Each row is a point on a landscape with many peaks, with its height.
A climber steps from a point to the highest of its 2 nearest points, and stops where none of them is higher. Distance is the straight distance between rows; heights are no part of it.
baso (h 51.2): [  7 -11   2   5  -4   5 -10 -12  -6 -18 -10  -8 -17  15   3   3   3   1
  25 -43  10 -22]
kur (h 24.8): [  7  40 -31 -25   6  -7  -9  23  -7  -3 -14 -35   5 -52 -28 -12 -38 -23
 -21   6 -37   6]
Sep (h 57.6): [ 33  16  -1  21  -5   8  23 -35  -3 -10  25  17  -7  40  36   8  37 -26
 -14  12  11   2]
dube (h 36.6): [ 39  37   8  12  10  24 -19 -40  -7  -6 -13 -43 -23  -6  33   0   6 -49
 -30 -47 -28 -25]
kesob (h 8.0): [ -6 -14   1 -12   7 -18  14  23 -17   3  13  32  10 -11 -19  12  17   3
   5  35 -17   4]
Figog (h 47.9): [ 15   1 -14  32  22  -5  13 -43 -12 -37   8  18 -11  48  12  -4  14  17
 -11  20  -8  18]
kuv (h 6.9): [  6   8 -12 -17  10  -6  12  23 -22   7  15  36   3 -28 -11  21  20   8
   7  19 -21  -9]
belu (h 68.2): [ -5  25 -26  -6  13   2  17 -24   4  12  36  17  10 -20  17  27  51   9
  16  48  20  16]
sili (h 16.0): [-40 -27   9 -18 -13  -7   3  36  40  10 -13  -5  22 -20 -22   1 -12  21
  19   0  29  -5]
vageb (h 53.9): [ -1 -21  29  30  -3   7 -12 -47   8 -18  13   1  -9  31  19  27   8   9
   7 -19  21  -7]
godo (h 47.0): [ 33 -30  26  15 -13   5 -17 -15 -18  29 -22   4   2  20  20   5 -16  -3
  -6 -36 -43 -25]
mel (h 33.2): [-13 -27   1 -14 -23 -20 -11  23   2  19  -6   1  22  11 -25 -11 -19   4
  11 -11  18  -4]
tived (h 19.4): [-11   9 -12 -23   5 -10  27  42  22   9 -30 -55  10 -43 -17 -29 -47 -11
 -25   5 -28 -11]
mobu (h 44.1): [  0  31 -10 -28  14   5   3   9 -31  12  12  -2  -1 -68  -1  29   4 -15
  -4  10  -3  18]
bure (h 61.0): [-27 -19  12  12   1 -23   1  14  16 -14  -8  22   4  10 -13   0   3  49
   3  56  10  25]
mep (h 47.2): [  7  13 -21   1  11  17  12  -7  -5  -1  46   0  -1 -17  14  15  37 -14
   5   4  25  26]
Dufov (h 9.6): [-11 -33  -8  14  19 -27  39  25  -1  -5 -11  35   4   5 -13  -4   2  24
  -1  24 -27   4]
kaz (h 60.4): [ 21 -25  25  29 -12   5  -9 -53 -10  -9   0  -1   0  33  23  24  12   6
   2 -12  -6 -22]
dode (h 8.5): [  6   0 -20   7  -1 -19  24  16 -23  -8 -14  44  -5   6   8 -22  10   9
  17   0 -37  -1]
bopul (h 45.7): [  5 -42  37   5  -6  13 -12  -6   2   3 -15  -5  -4  26  -3   2 -21  13
   8 -22   4 -22]
rifos (h 41.3): [ -9 -42  37   1  -4   9 -10  20  19  22 -14 -21   1  18 -12  -9 -23   1
   2 -19  19  -8]
kegi (h 51.0): [-10   0 -13   3  11  -2  -9 -17  -7  10  24  31  10 -48   4  22  27  36
  20  37  19  23]
Soz (h 20.5): [  0   1 -28   3  23 -11  11 -19 -11 -20  24  27   1   2   3  11  37  12
   9  25  24  21]
mul (h 63.6): [  2  37 -37 -27  19  15  36 -17  -7  28  54 -23   4 -35  23  15  42 -15
   9   7  14  15]
Ped (h 63.5): [ 17  22  -2  -2   2   3 -18   2   6  -2 -39 -22 -14 -13 -11 -18 -26 -49
 -11 -36 -42 -21]
feba (h 31.1): [-34  17  12 -11   7   3 -32  -6  22  -9  33   5 -16 -22  10  15  30  21
  14  12  48  39]
dafav (h 63.4): [ 32   8  14  25   7  26 -12 -34 -14  11  -3   9 -20  21  26  -9  13 -22
  -3 -30 -33 -24]
tisub (h 59.4): [-13  13 -19  30   4 -29  -1 -23  11 -37  -6   7   9  26 -15   9  19  45
 -20  58  11  22]
puge (h 69.2): [-17 -43  19  11 -11 -11  28  28  14  15  -5  18  22  17 -13 -18 -19  15
   0  35   5  14]
gepa (h 40.5): [ 14 -13  16  -6 -10   4   2  13  11  11 -42 -24   4   2  -4  -3 -34 -32
 -23 -45 -23 -38]
Dif (h 17.9): [ 19  39 -10   7  -1  11 -12  -2 -14 -17   0 -42 -24 -37 -12  -4 -19 -36
 -28 -18 -17   6]
maka (h 30.0): [ -9 -26  17  -2 -22 -17 -29   2   3   2  -5   9  19  13 -16  -4  -3   1
   8   3  33   3]
Semut (h 71.7): [  5  27 -30  17  10  -8  32 -21  -2   1  37  16   8   7  18  14  56  12
   4  61  11  12]
Ripet (h 16.5): [  0  15 -33  16  17 -31  23 -17 -22  -8   2  21   1  -7  -3  13  36  34
   2  67 -24  12]
varos (h 28.9): [-23   1  24  -6  -4   3 -20  11  -6  -6  28   7 -14 -12  -8  12  21  25
   4  17  39  28]
zoke (h 22.1): [  8  15   7  -4  -7  15   5  48  -1  14 -22   6  -2 -23  -6 -27 -24 -24
 -18 -30 -38 -17]
zasuv (h 7.2): [-26  -3  -3 -29   0 -15 -41  14  21   9   5  19   2 -43  -6  14  24  44
  18   8  37   8]
Roz (h 42.8): [ 32  43   4  -1  10  35 -11 -39  -6 -13   0 -54 -19  -6  17  -3   1 -43
 -24 -32   0 -20]
Zavi (h 10.2): [-13 -20  -3 -28  15  -7   1  13   3  38   1   3   8 -64 -20  30   5  26
  29  24   1  -3]
pes (h 36.5): [ -8  21  -5 -13  10  -5 -13   8  17 -30 -22 -50 -11 -34 -34  -6 -36 -21
 -11  -6 -13  -9]
sof (h 57.1): [ 13  20  -8   7   0  -1   4   6 -27  -3  21  21 -12 -14  10   6  20 -43
  -2 -12 -19   3]
livi (h 31.6): [  1 -25  22  12  -2  -9  25  24  13  13 -34  34  -5  24   6 -17 -14 -24
  -4 -13 -35 -21]
Gav (h 22.0): [ -6 -17   3  -7 -17   9  36  49   2  35 -29 -19   9  -9   7 -34 -27 -17
   4 -15  -7 -15]
kudel (h 25.7): [ 23   0  15   2 -15  20   6  39   5  19 -30   5 -10   4   6 -31 -22  -8
  -3 -26 -30 -28]
kam (h 8.9): [-25 -29  -3 -10  -4 -11   8  25  10  33   4  19  16 -32 -24  13   4  30
  29  32   2   7]
Radod (h 19.8): [  9  13  16  -1  -7  17 -13  -9 -17  -9   4 -15  -9  -8  -2   1 -20 -32
 -11 -25   1   3]
Lata (h 17.5): [-16 -15  21   0  -3   6  -2   9  17 -10   8  17   3  16 -31   9  -7   1
  20   1   4 -16]
berar (h 13.6): [ 17 -21  18  12   5   8  -7 -19 -15   6  -7  12 -23  25  13   1 -15 -27
   3 -22 -14   9]
doval (h 90.8): [  7  52  -6 -19  14   8 -10  17 -15  -6 -10   7 -21 -28   5 -19  11 -44
  -3 -17 -21  -7]
zoz (h 64.5): [ 19   4   3  25 -10 -19   9  11 -31  -7   9  27 -16   6   9  -1  30 -23
 -13   1 -29   3]
zudib (h 67.6): [ 18  33   6  -7   8   0 -19  18 -12   7  -9   7 -17   8  18 -23   2 -35
 -12 -54 -49 -27]
nikul (h 5.6): [ -3   5 -17 -22  19   5   3   5 -36  25  26  12  -1 -46  -8  30  23  21
  20  18 -21  -2]
nuzer (h 9.5): [-14  -2  -7  -5 -11  -8 -23  19  16   1   4   8  -9 -27 -17  17  11  21
  36  19  30   8]
gufa (h 30.8): [-32  30   5 -24   7   0 -34  -9  11 -32   8 -34  -6 -29 -16   9 -16  -1
 -11 -18  33  16]
napeg (h 70.8): [ 15  53 -31 -10  16  29  15  -7   5   1  30 -22 -20 -21   5   7  30 -45
   7  -5   9   7]
mok (h 7.5): [-33 -32   7  -7 -11 -23 -19  34  21  31   5   9  24 -27 -20  10   1  39
  16  29  15  17]
Tosuv (h 14.6): [-17 -22   5  -8   3  -8   3  27  11 -10  19  20   7   7 -25  20   0  32
  17  10   4   0]
sofaf (h 44.9): [ 11   2  12  26   6  -1   5 -43 -19 -18  -2  20  -7  39  15 -11   9  10
  -4  22  12  12]
pabe (h 26.2): [ 19 -18   8  11  -2   6   1  15 -14  -6 -11  22  -6  21 -11 -12  -3   2
   5  -2  -8  -8]
Reda (h 17.7): [  6  17 -36  11  26 -29  33  -9 -31 -11  14  37  -4   5  12   9  46  13
  -6  45 -34  16]
zile (h 88.6): [  9 -39  19  12 -10  -9  31  24   1  17 -23  24  18  58   6 -27 -15   0
 -28  15 -41 -20]
deka (h 78.7): [ -5 -42  18   6 -10  25  40  37  25  34  -3 -15  13  32  12 -26 -30  -1
   0   2  11 -28]
tev (h 28.4): [ 10   9 -24  25 -14 -18   3  -2 -18  -6  -4  33   7  12  -5  -8   7  19
  16  44  -1  12]
sodaz (h 21.2): [ 16  13  12   1  -5  20 -24 -32 -15 -10 -13 -43  -4  -6  -1   3 -35 -17
 -16 -44  -7 -13]
Lolak (h 43.7): [  4  19 -17 -10   2  23  -5  -7   1 -14  37  -8  -5 -21  13  22  14  -8
   2 -10  44  29]
turig (h 28.8): [ 27  -7   1  -1 -12   9  13  40  -7   9 -18  29  -3  16   2 -21   2   3
  -2  -4 -31 -19]
fab (h 67.7): [ 15  30 -28  30   2   2  38 -21  -4 -17  30  11  -9  28  19   6  54   8
  -5  51  -3  14]
lefo (h 23.0): [ -4   3  -4  -1   8   2  -3 -23  14 -20  45  10  -2  23  19   6  41  11
   2   0  47  25]
maf (h 26.6): [-22 -22  24  -8  -8   5 -35   6  43  -8  -9   1  -6  -1   2   0 -23  25
  14 -26  32   4]
bas (h 9.1): [ -9 -25   7 -11  -2 -11  27  50   1  22   0  23  17 -13 -21   1  -5  -2
  -2  27 -20  -6]
razur (h 21.8): [-11 -17  12  13  -6  18 -41 -11  22 -14  13  -2 -15  12   2   4  -5  23
  18 -19  34  18]
Kudi (h 17.2): [-19 -10  -5 -26   5   5  16  38  30  10 -23 -60  15 -28 -21 -24 -46  -6
 -16  -4  10  -6]
kofe (h 64.4): [-18  23 -30  13  10 -29  -8 -26  12 -27  14  15   7  22   6  11  41  54
  -5  53  27  33]
lapog (h 57.0): [-14 -40  15  23  -1 -22  -5 -12  25 -20 -16   4   6  52   1  -2 -13  62
  -2  12  10   5]
vedi (h 25.9): [-16  -2   7 -22 -18   2   8  31   0  16 -20 -32   5 -13 -12 -24 -33  -8
  10 -21  -4  -7]
dofu (h 15.8): [  1  -9  27   9   8  26 -14 -14 -15 -10   4   2 -17  13   8   1 -23 -12
   3 -25   1  13]
Mibi (h 63.7): [  3 -26  22 -18 -19  21   3  29  36  21 -18 -49  17   5  -3  -3 -49   1
 -21 -15  13 -27]
gutif (h 39.4): [  6 -32  26  31   0 -19  31 -21   2   5 -50  10  10  49  12 -20 -18  18
  -8  21 -27 -18]
niv (h 67.5): [ 23  20   8  27   6  14   2 -22 -14  -1   6  13 -27  25  38 -13  37 -33
   1 -28 -18 -19]
firo (h 55.6): [ 16  17  -3   3  -4  25  -1 -30  -2 -13  20 -16  -9  10  21  11  21 -41
  -5 -28  19  -6]
vami (h 40.9): [ 17 -25  20  40  -2 -10  16 -29 -10   0 -36  22  -6  42  18 -28   1  16
  -5   7 -40 -25]
ronav (h 12.4): [-28  -7  -9 -45   3   7  10  47  22  28  -8 -27  10 -46 -26   3 -27  14
   8   7   7  -1]
pazef (h 41.0): [ -5  24 -25 -19   5  -4   7  15 -19   7  -5 -21   0 -76  -7  24 -11 -11
  -6  -4 -12  15]
gunos (h 36.7): [  2 -33   8  39  -2 -23  20 -20   9 -17 -38  -2  10  57  -4  -3 -23  36
 -30  26 -22  -6]
Puf (h 24.4): [-33   0  -6 -27  -1  -4 -36   4   4   8  33  10  14 -27  -7  18  -5  18
   8   5  20  32]
Kinez (h 67.8): [-39 -24   6  14  -8 -18 -24  -8  23 -13   8  24   5  14  -5   3   1  35
  17   2  25  19]
Kova (h 25.6): [ 19  -2 -10  32 -13 -11   8  -4  -1 -15 -17  32 -14  26   4  -1  11   5
  18  31  -2   5]
medu (h 24.3): [-12  -8   4   6   4 -13 -17 -35   3 -26  18  16  -4  33  15   2  29  15
   5   1  42  13]
sozu (h 72.1): [ 27  -3   6  36 -17 -11   3 -17 -25 -10  -4  19  -6  26   9   3  22 -13
 -12   0 -16 -13]
lazan (h 9.0): [  5 -11  -4 -12 -12   6 -33  27  10   3  -5 -22 -10 -11 -18   8 -16   9
  21 -12  24   2]
kag (h 82.1): [  3 -41  32   1  -5  16  39  14  16  47 -19  -8  24  45  26 -23 -25   1
 -12  -2  -9 -39]
rol (h 26.1): [-29  12   8 -30   0   5 -15  14   4 -20  -6 -20   1 -31 -24  17 -26  -9
   1 -10  20   5]
Ged (h 25.5): [-26  -2 -18 -25   7 -10 -42  -8  -7  17  24   4  14 -56  -2  22   6  21
  12   7  31  36]
nik (h 37.3): [-13  48 -25 -28   6   7   4 -19   1   4  48 -41   3 -34   6  16  23 -28
  -6  -3  35  25]
mupe (h 42.4): [ 24 -17  18  23 -19  -5   6  -7 -17  25 -36  21   1  41  21 -34  -7  -2
   2  -5 -44 -23]
geg (h 15.4): [-14  -5 -31   4  15 -32  18  -6 -12  -9 -12  32  22  -8 -19   7  21  43
   3  54 -17   4]
gog (h 65.5): [-24 -34   0  14  -9 -19  21  16  22   9 -13  21  24  15 -15  -9  -6  35
  -3  55   2  10]
Siv (h 62.7): [-25 -33  10  12  -4 -21 -29  -8  20 -13   1  17  -7  40   4 -13   8  53
  10   0  26  17]
tezu (h 85.2): [ 10 -47  30  -1  -2   2  16   6  11  23 -15  10  22  54   0 -17 -25  11
 -12   5 -15 -22]
lefiv (h 25.3): [  6  12   2   3  -5   8  -8  16 -11  -4  -5 -18 -16 -32 -19  -3 -18 -36
  -8 -25 -14   3]
fozul (h 10.0): [  5  18 -25  33   5 -19  17 -20 -25 -20  15  20  -2  36  -2 -17  34  11
  -3  25 -35 -12]
Fatu (h 21.6): [  6   9 -18   6  17   0  22 -27   4 -25  41  19   8  15  17   6  44   7
  -5  24  42  22]
Feru (h 27.8): [ 21   8  31  -9   2  25 -19  -6 -14  18 -37  -1 -17  12  20 -14 -24 -27
  -4 -40 -40 -22]
Ruzi (h 55.3): [ -7  16 -17  27  10 -19  15 -18 -14 -33 -12  16  -5  26 -10   1  13  31
 -15  51   4  28]
supe (h 18.8): [ -5  10   3 -25  -1  13  24  57   9  17 -15 -11   1 -23 -12 -14 -35 -24
 -19  -9 -29 -15]
piveb (h 31.8): [-18 -10  23  -9  -8  12 -50 -19  34 -11 -11  -8  12  -5  -8   0 -28  12
  -5 -34  35 -10]
kogin (h 13.0): [-21  -7  -2 -24  -3  -5 -22  32  27   7 -14  -6   4 -25 -19   3 -13  19
  25   0  33   3]
tukov (h 31.0): [ 30  30  16  -4   3  15 -28 -22 -16   7 -27 -24 -23   6  30  -4 -22 -35
 -25 -48 -42 -28]
Lomo (h 48.1): [ 22  52 -10   7  -9  29  22 -11  -4   4  36   0  -7  -6  49  -9  25 -53
 -21 -32 -13   8]
tosu (h 35.6): [ 13 -37  22   3  -5   4  13   4  19  30 -43  -7   2  12  15  -3 -29 -29
 -10 -47 -24 -43]
zed (h 30.5): [-12   5 -19 -21  -2   8  -3  21 -19  13  -2   7   6 -35 -14   4 -13   9
  23   6  14  13]
zar (h 36.8): [-15 -12  34   1  -6  21 -38 -38  10 -11 -10 -15  -3   1  -3   9 -21   0
  11 -36  29 -19]
Tuves (h 50.6): [ 11 -20  17  -4 -14  10  -4  18  20   3 -33 -41  10  -6 -14  12 -40  -8
 -16 -40  -2 -31]
pami (h 54.0): [-24  -9  -7  -8   8 -12 -16  -1  13  15  13  22   8 -37  -8  20  25  66
  23  43  13  27]
peti (h 24.1): [  9 -39   9  15  -7 -20  21   8  -2  -2 -19  17   4  29 -16 -14   2   5
   2   8 -12 -21]
buf (h 8.8): [ -4 -20 -14  -3  -2 -26  46  39   0  13 -19  38  15  19  -2 -20  -1   9
  -2  20 -41 -11]
kesim (h 9.9): [-10   5 -20 -34  15   2  23  49  -8  33 -15  10   2 -61  -5   2 -10  -5
   7   1 -32  -6]
Fom (h 41.1): [  3 -25  14  16 -22   6   5   8   1  30 -17  -5   9  30  -1 -25 -30  -8
  17  -9 -22 -18]
zudo (h 31.2): [ -9 -15  -6  22  13 -31  -6 -13  18 -32 -24   7  15  52 -30 -12  -5  41
 -21  38   5   7]
sur (h 16.8): [  6  21  -2 -20   5  30 -39 -25  -1 -21  -6 -20 -15   7   2   2 -24 -14
   0 -23  36   6]
Kugav (h 41.7): [ -8   0  25  15  -6  21 -29 -47  10 -21   5 -25  -2   1   9  10   6  -9
   3 -38  42  -6]
Fim (h 34.0): [-23  25 -14 -23  14   5   5 -25   8  21  58  -5  10 -35  24  28  44  12
   8  18  45  37]
Repug (h 14.4): [-19 -13 -16  -7   5 -33  13   4 -25  19 -16  24  23 -24 -12   8  16  45
  18  45  -2   5]
Depe (h 62.4): [ 10   5  13   2  -1  -6   6  16 -16   4 -12  10 -26  16  15 -13   5 -20
   5 -36 -40 -23]
Sirad (h 11.7): [  5 -16   6 -11  -5  -3   6  36  -1   7   4  21  12 -10 -23  15 -15 -11
  -9  -6 -11   7]
bamal (h 51.6): [  9  20 -25   0   8   1  19   1 -20  -3  33   9  -9 -29   7  19  34 -33
   6  -9  -7  17]
lerut (h 32.9): [-27  14  -5 -14   5  -6 -18 -12   5   6  51  -2  -5 -23  23  22  47  16
   8  26  46  44]
Mus (h 7.3): [ -6  -4 -11   0  -7 -20  21  23 -15   6  -7  31   3 -10   2 -10   8 -15
  14 -15 -37  -5]
vezi (h 20.8): [-14 -53  17  13  -2 -22   1  15  40   8 -21  10  15  32 -14  -5  -6  18
  10   1  27 -13]
liti (h 46.8): [  7  27 -14 -22  13   7  14 -14 -32  24  16  16  -1 -58  20  35  26 -11
  12  18   4  19]
Lup (h 10.6): [ -4 -17  -7  15  13 -29  16   9 -13 -22   1  26   0  32 -18   1   8  15
   1  32 -29   9]
riba (h 10.1): [ -9  -7  19  -9  -3  -9 -24   5  15 -18 -28 -62  -3 -20 -19  -3 -43   4
 -15 -25  18  -3]
Vis (h 19.7): [-12 -12  -8 -16 -12   2  50  63   3  43 -15   2  19 -14   7 -22  -8 -16
  -3   8 -27 -14]
Topa (h 33.8): [ -3 -17  -1  20   3 -18  25   0  10 -34 -30  10  13  45 -26  -8 -16  44
 -28  41 -23   4]
Rez (h 5.9): [ 18  11  -3 -11 -10  18 -26  28  -6   2  -5 -35 -16  -5 -22  -4 -12   3
  15 -11   6  -7]
zedar (h 25.8): [ -8  38  -1 -19  13   3 -25 -21  10 -40   7 -55  -3 -26 -18  -2 -25 -11
 -30  -5  21  10]
fenu (h 51.7): [ 22  46 -16   3   2  10  33  -4  -9   2  30  21  -9   9  43  -6  56 -39
 -14 -16 -15   7]
pamug (h 50.5): [  5  16 -19 -13   8   7  -6 -24  -1 -13  27   3  -4  15   7   3  30 -40
  12 -16  39   6]
bomeb (h 14.8): [-17 -21  -9 -30  -2  -4  -2  41  22  19 -13 -41  17 -30 -17  -6 -43  10
  -9  -5  13  14]
zasi (h 57.3): [-21 -16  -6  -2  11 -22  -1  -1   4   0  11  34   1  -6  -3  15  12  47
  14  52   8  33]
kita (h 51.4): [ 24 -21  19  19 -12  18 -29 -30 -21  27 -14 -21  -2  25  13  -2 -25  -4
   8 -27 -11 -19]
rabed (h 18.9): [ 11   5 -24  -1  19 -17  26   1 -22 -20   9  37 -10   3   4   1  37   0
   8  28 -14  14]
Rav (h 8.6): [ -4  -2 -17 -24  -4  -3  18  38  -9  18 -22  22   9 -31  -8 -13 -10  -5
  18  -5 -26 -13]
Neta (h 29.2): [ 14   5   8 -11   0  15 -31 -17   6  -4 -22 -47  -1   2 -14  -3 -55 -13
 -18 -33 -18 -22]
kis (h 39.9): [-16  11 -12  -9 -12   0 -21  -9  -8 -10  28 -12  -2 -14   4  19   6   3
  10 -20  42  24]
Gatad (h 21.7): [-16   7  17 -22  -3  14  -5   9   4 -20  10   7  -3 -15 -19  19 -16  -3
  14  -5  13  -2]
vas (h 48.5): [  0  24   0  -6  10 -14  -7   3  15 -21 -37 -45  -3 -19 -24 -23 -41 -37
 -29 -25 -31 -20]
bez (h 22.2): [ 13  42 -24   2  -4  15 -13   2 -14  -9  15 -37 -14 -53  -8   3  -3 -18
  -1  -4  -1  13]
Bav (h 78.1): [  9  53  -8 -14   6   2 -15   9  -2 -12 -17 -16 -23 -18   0 -18 -11 -52
  -7 -32 -34 -11]
zol (h 17.4): [ -8  12   2  -5   2  17   7   7  -2 -16  28  23 -13  -4  -9  25   7   3
  20  19   6   4]
Gozi (h 63.3): [  8  20 -12  26  14  -5  44 -41  -1 -21  37  -3  -1  48  27  -4  41   3
 -11  36   4  17]
Bobe (h 33.1): [  9 -27  27   6  -9   2  33  23  22  23 -38  13   3  24  24 -14 -20 -24
 -10 -33 -33 -36]
luso (h 12.2): [ -7 -14   0  14   3 -17  14   4   2 -26  12  22   1  24 -18  10  17  31
  13  23  -4  -2]
Beko (h 34.6): [ 12  10 -17  -6 -12  17 -10  13 -21  -6  10  15  -1 -15  -3  -8  -5   5
  18  -3  18  16]
kat (h 54.3): [ 22  30  -7  10   1  10  29 -15 -12   0  36  20 -12  12  27   0  46 -39
 -15  11   5  16]
buv (h 43.3): [ 28  50 -25  -6  10  23   4 -19   3 -15  32 -49  -1 -14   8  -3  -2 -38
 -28 -18  19   8]
nifip (h 20.6): [  5  32   6  -9   3  25 -35 -42   1 -26  12 -46   1  -8  -3  -1 -18 -14
 -23 -25  30   4]
tib (h 27.3): [  0 -24  19  18 -18 -15 -18 -24  -5  -4  -3  22   7  31  -9   5  -3  16
  -3  13  16   8]
nodap (h 49.1): [ -7 -44  30   2   0  13 -17 -23   8  -2 -11   5   7  32  -8  -8 -10  36
  12 -13  23 -15]
bebof (h 79.6): [ 11  52  -2 -24  14  18   7   0 -14  -9   8 -17 -25 -25   8  -3  20 -48
  -4 -18  -5   1]
rufo (h 22.6): [ -4 -48   8  17  -8 -25  20  12  25  -4 -26  14  21  37 -11 -14   0  25
   3  15   6 -21]
Guf (h 27.4): [-12  19 -26 -22   3   1 -22   1  -6  16   8  -9   5 -62  -9  22  -9  15
  19   9  17  25]
nezi (h 39.3): [ 15  11  -2   2 -12  26 -21 -17 -11 -13  12   3  -3  14   5  -2  -2   3
  22  -3  24   6]
mip (h 66.4): [  5  50 -34 -29  20  13  15  -4  -6  19  30 -23 -17 -45  10  15  36 -32
   7   3   0   7]
feves (h 47.8): [ 17   5 -21   5   7  -3 -12 -21 -14  -3  25  15  -2  19  -5  -5  25 -43
  12  -5  12   6]
desos (h 66.1): [ 23  -1  10  33 -17   1  -6 -46 -22 -12  10  14   5  32  13   2  20 -13
  -2 -17   4 -22]
rulak (h 57.8): [ 33  -8  15  14   3  29 -30 -41 -14  12  -8 -23  -7   8  13   8  -2 -28
  -3 -41 -26 -21]
giba (h 46.3): [ 18 -16   9  -1 -17  13 -18  -4 -22  22 -15 -10   3  14  -4 -20 -32  -9
   3 -30  -7 -18]
vonu (h 47.5): [ -3  -8  21  22  -8   7 -12 -33  10 -29  18  -4  -6   9  11  24  10 -12
  13 -23  36  -7]
kap (h 52.7): [ -8 -57  40  21  -1  -8  -6 -18  19   3 -21   7   9  52   2  -2 -19  50
  -2   8  10 -14]
kenen (h 73.7): [ 14  38   1   6   6  10  -9  -7 -23  -1   9  -1 -23   4  24 -16  24 -38
 -11 -47 -34 -16]
zukon (h 73.6): [ -5 -34   7   5 -15   2  40  47  20  30  -9   3  17  24   5 -17 -21   9
  -6  22  -2  -3]
bero (h 29.8): [-29  -8  -2 -23 -21 -13 -11  26  -8  18   7 -19  16 -14 -30 -13 -21  -4
  11 -13   3  -4]
saton (h 49.2): [ 32  37  -8  -3   9  41   7 -31   0 -10  27 -39 -14   3  24  -2   5 -42
 -19 -36  14  -8]
gabi (h 37.2): [-21 -28  25 -21 -22 -10 -29  26  23  18  -7 -22  17  12 -17  -4 -34  13
   0 -16  30  -8]
Sufek (h 33.5): [ -2   9 -13  -5 -10  -4   5  28  -1  -1 -16 -22   0 -54 -20   4 -27 -19
  -5 -14 -11   5]
Resi (h 9.4): [  1   2 -10  11   3 -29  26   3 -19  -9 -15  37  -7  39  -3 -22   2  11
  -4  17 -48  -1]
veze (h 39.6): [  5  36 -23 -18   5  19  -2 -25   7  -4  45 -52  -1  -8   9  10   7 -37
 -24 -16  35  26]
bofuf (h 6.1): [-40 -31  12 -10  -4 -30 -20  29  29  12  11  26  20  -3 -10   3  11  61
   0  21  20  22]
tafam (h 60.3): [ 29 -19  32  31  12  15 -11 -48 -14   4 -20  24  -8  25  26  -4  11 -10
  -2 -25 -40 -34]
Leni (h 67.9): [ -9  25 -34  11  20 -21  23 -30  -4 -22  28   7  10  13  13   9  53  43
  -5  58  19  25]
zad (h 21.5): [ -2  31 -15 -33  13 -13  10  41   6   7 -25 -37   5 -54 -21 -15 -28 -22
 -25   6 -42 -11]
Reme (h 35.5): [-24  29 -19 -28  13  -1 -18 -26   5  19  43 -30   6 -54   7  37  30  -5
  -3   5  37  32]
Vifif (h 18.5): [-26 -44  19  -7 -11 -13   7  35  48   3 -13  12  25   7  -7  -6  -4  26
  10   0  38  -5]
pom (h 38.9): [  4 -16  10  -8  -1   7 -29  -1   7   9 -16 -29  -3   6 -16 -14 -46 -18
   3 -29   4  -1]
Pem (h 51.5): [  5  25 -32  31  26  -5  21 -37 -14 -40   3  14  -7  41   3 -15  27  19
 -16  46  -5  22]
bov (h 14.2): [ -4  -5   6 -18  -3  -4  -2  15  13  -1 -42 -66   9 -11 -16 -22 -54  -3
 -20 -14   6  -7]
pabil (h 25.2): [ -9 -13   0   7  -7 -24 -19 -24  -4 -23  13  21   2  38   2   6  17  27
  -4  31  22  29]
Vaku (h 25.1): [  0  38 -27 -12  10  12 -22  -4  -1   3  12 -28  -3 -66 -17  19   2   0
  14   8  18  13]
bam (h 32.8): [  6 -11  -5  44   1 -18   0 -34  -5 -28 -18  -2  -7  52   1   0  -9  47
 -25  27 -19   6]
vud (h 18.4): [ -3  -2   1  -9 -11 -14  32  60  11  41 -13  22  11  -2   8 -26  -3 -16
  -2  -5 -50 -28]
mik (h 11.6): [  7  23  -7  31   4   5  14  -8 -10 -18  24  31 -11  21   2   0  27  -3
   6  23 -37  -8]
lizar (h 25.4): [ 30  12  35   4  10  15 -34   0  -5  31 -29  11 -18  12  41 -14  -4 -17
 -17 -59 -54 -26]
Tesa (h 30.9): [  1  -6 -21  14 -12  -6  -2   2 -26   1   0  26   3  -3   3 -13  -4  14
  25  15   9  16]
Fideb (h 42.7): [ 17   3   0  10   3  19  -9 -26 -12 -20   6  31  -9  33  15 -10   7  -2
  12   7  18  13]
nonod (h 71.1): [ -2 -31   9  -4 -24  27  24  35  33  35 -21 -33  17   7  11 -13 -38  -6
 -16 -16  21 -24]
lib (h 35.1): [-16  11  12 -14 -11   2 -38 -10   9 -20   7 -29   0 -20   3  15  -8   1
  -8 -30  43  19]
sut (h 15.6): [ -1 -13  12 -13 -13   6  14  36  17  14 -12   2  13  -7 -20   5 -31 -32
 -16 -12 -13 -22]
Dabi (h 76.4): [-24   2   1 -15  -1  -9 -22  -6  12 -13  17  22  -4  16   0   6   1  16
  33   7  22  23]
zuv (h 14.1): [  4  12  -4  22 -11   9  15  -6  -9 -16  32  18  -9  15   2  14  17  -4
  10   6  -6  -7]
pek (h 57.7): [  7   4   9  -7   1   9  -2   5 -19 -10  -6  -2 -26  17   1   0  -1 -16
  21 -40 -18 -27]
ruf (h 48.6): [ -1   8 -27  -3   9   0   0 -20 -22  23  26  12   6 -56  11  33  23   5
  12  25  13  29]
Lomu (h 11.0): [-18 -11  -9 -39  20  -1  13  34  -4  38  -8  -2  13 -61 -18  15 -14  12
  13  15 -11  -8]
Vol (h 61.6): [ 24   9   4  20 -14  20   8 -46  -9  -9  26   8  -2  32  30   9  27 -18
  -1 -14  21  -7]
bel (h 28.1): [ -6  38  -4 -20   7  -9 -18  -3   3 -35  -9 -50 -10 -40 -22  12 -22 -32
 -23  15   4  11]
bafe (h 9.8): [ 11 -20  -6  31   3 -12   8 -12  -4 -37  16  19  -2  34  -8  17  29  26
   0   9   8  -6]
gezok (h 44.2): [ 22 -34  26  14 -15   7  -5 -12  -3  38 -37  10   8  30  11 -22 -22  -2
   6 -15 -33 -29]

For each start below, name the point where the climber stops.
gabi | Dabi
Radod | zile
zol | sozu
Ripet | mel
nuzer | turig
nezi | Semut
lazan | turig
kuv | turig
Lata | sozu
nifip | sozu
Dif | zile
zad | zile
maf | sozu
livi | zile
